Each row is a point on a landscape with many valleys, with its height.
A ball rolls from a point to the lowest of its 6 nearest points, and stops where none of them is lower. Distance is the straight distance between rows; heights are no part of it.
z77 (h 68.6): [-26 -41  -6  47  -9  12  51  -3 -41  14   2]
z314 (h 79.2): [-16   2 -18   0  -2 -49  -4  10  24 -10 -10]
z27 (h 61.9): [-30 -18 -45  37   4 -17  -7  -4 -11  23  -7]
z393 (h 68.8): [ -7 -16  10  22 -15 -25  53  -3   0   8 -13]
z922 (h 21.3): [ 78  72   8 -60 -50  64 -36 -55  36  31  53]
z390 (h 19.1): [-13  43  26 -59  20  -2 -91  21  71 -23  -2]
z401 (h 28.8): [ 17  47  -6 -40 -21   9 -38 -34  44  25  36]
z442 (h 41.6): [-15 -24 -31  19  64 -66 -12  90 -18 -51 -55]
z159 (h 31.9): [  9  -7 -25   4 -53  32  27 -11  10  35  15]
z232 (h 69.4): [-21 -77   9  38  -7  77  65  17 -65   3 -15]
z405 (h 51.1): [  3  26  14 -30 -25 -40  -6  -5  40  -9   7]
z603 (h 43.2): [-22  53  39 -59  28  33 -94  75  65 -57 -11]
z376 (h 25.4): [  6  28 -31 -19 -42  31 -15 -33  27  39  36]
z601 (h 40.8): [  -7   54    4  -58   32   29 -101   -6   67   -9   16]
z912 (h 81.3): [ -9 -44  19  29 -29  37  80   1 -33   8  -3]
z135 (h 40.7): [  9 -44 -24  27 108 -72  -6  84 -79 -64 -82]
z591 (h 48.1): [-28 -35 -67  57  42 -28 -23   2 -43   1 -21]
z484 (h 45.7): [-28 -43  -7  63  39 -19  44   4 -56   3 -17]
z152 (h 51.3): [-11 -59  51  61  40 -10  82  17 -76  -3  -1]
z355 (h 58.4): [-28   2 -60  12  16 -31 -48   2  19  11  -1]
z639 (h 52.3): [-23 -43  34  46  10 -30  85   1 -48  -4  -9]
z486 (h 64.4): [ 16   5  15  -2 -64  10  52 -19   8  18   5]
z450 (h 25.0): [ 28  39  25 -38 -60 -12  11 -33  48   7  24]
z883 (h 53.3): [-15  15 -22 -13   4 -34 -37  -5  48   0   6]
z675 (h 38.2): [-29 -31   7  46  54 -70  41  23 -28 -16 -33]
z751 (h 64.3): [-31 -15 -33  33  19 -44  -5  17  -6  -8 -15]
z115 (h 2.3): [ 47   6  14 -34 -86  53  41 -11  10  13  -1]
z820 (h 20.6): [ 71  78  34 -67 -53  31  -9 -50  38   9  55]
z666 (h 28.2): [ 50  82  31 -72   1  33 -64 -60  58   6  42]
z269 (h 20.5): [ 41  53  45 -59 -60 -16   4 -44  50   0  34]
z869 (h 58.2): [ 22 -18  18 -19 -80  57  67   2   4   7  -5]
z888 (h 26.8): [ 13  66  42 -75  -5 -16 -66 -34  68 -15  20]
z202 (h 59.3): [-28 -69 -11  67   8  36  43   2 -77  17 -10]
z739 (h 38.6): [  3 -36 -39  36  96 -65  -6  70 -59 -47 -70]
z217 (h 56.4): [-15 -26  11  55  15 -28  59   4 -29   2  -5]
z830 (h 22.7): [ 58  44   4 -41 -57  49 -18 -40  30  29  50]
z210 (h 32.5): [ -8  32 -26 -37   7   0 -66 -22  45  27  25]
z539 (h 58.1): [ -7 -10  33  28 -28 -38  68 -12  -2   1  -7]
z247 (h 46.6): [  4  29   9 -17 -32 -20  -7 -18  33  21  14]
z896 (h 24.5): [ 57  42  12 -48 -88  40   9 -30  21  22  38]
z553 (h 62.6): [-31 -41 -41  63   7   4  20  -2 -39  20  -2]
z461 (h 65.4): [-19   3 -43   9  -3 -35 -22  -1  20   3  -1]
z506 (h 45.6): [-29 -24 -53  31  51 -51 -36  51 -16 -32 -37]
z733 (h 17.8): [ 56  89  58 -75 -33   6 -37 -52  44  -2  45]
z817 (h 79.1): [ -1 -51  -2  23 -51  69  67   5 -19   8 -11]
z234 (h 42.6): [  16   73   20  -75   28   28 -101  -19   72  -11    8]
z391 (h 2.7): [  19   77   13  -86   54   54 -109  -37   66   -4   14]
z99 (h 74.5): [ -23 -107   40   26   11   94   60   35  -83  -21  -11]
z180 (h 43.4): [-19 -61  17  68  49   8  62   1 -95   8  -3]
z48 (h 55.6): [-17 -58  26  59  10  12  70  10 -63   8  -5]
z520 (h 45.0): [-24  27 -25 -35  19  -9 -75  13  47 -19 -12]
z738 (h 26.7): [ 24  18  -5 -25 -64  38   9 -27  24  40  33]
z495 (h 51.8): [-25 -11 -31  -2  30 -41 -47  79  17 -48 -34]
z886 (h 9.6): [ -23  -54  -18   89   74  -23    9    8 -108   10  -28]
z957 (h 30.6): [-18 -46 -19  53  75 -58  12  28 -61 -24 -44]

For each start below, name the point where the ball stops.
z495 -> z886
z539 -> z886
z355 -> z390
z210 -> z733
z912 -> z886
z393 -> z886
z401 -> z733
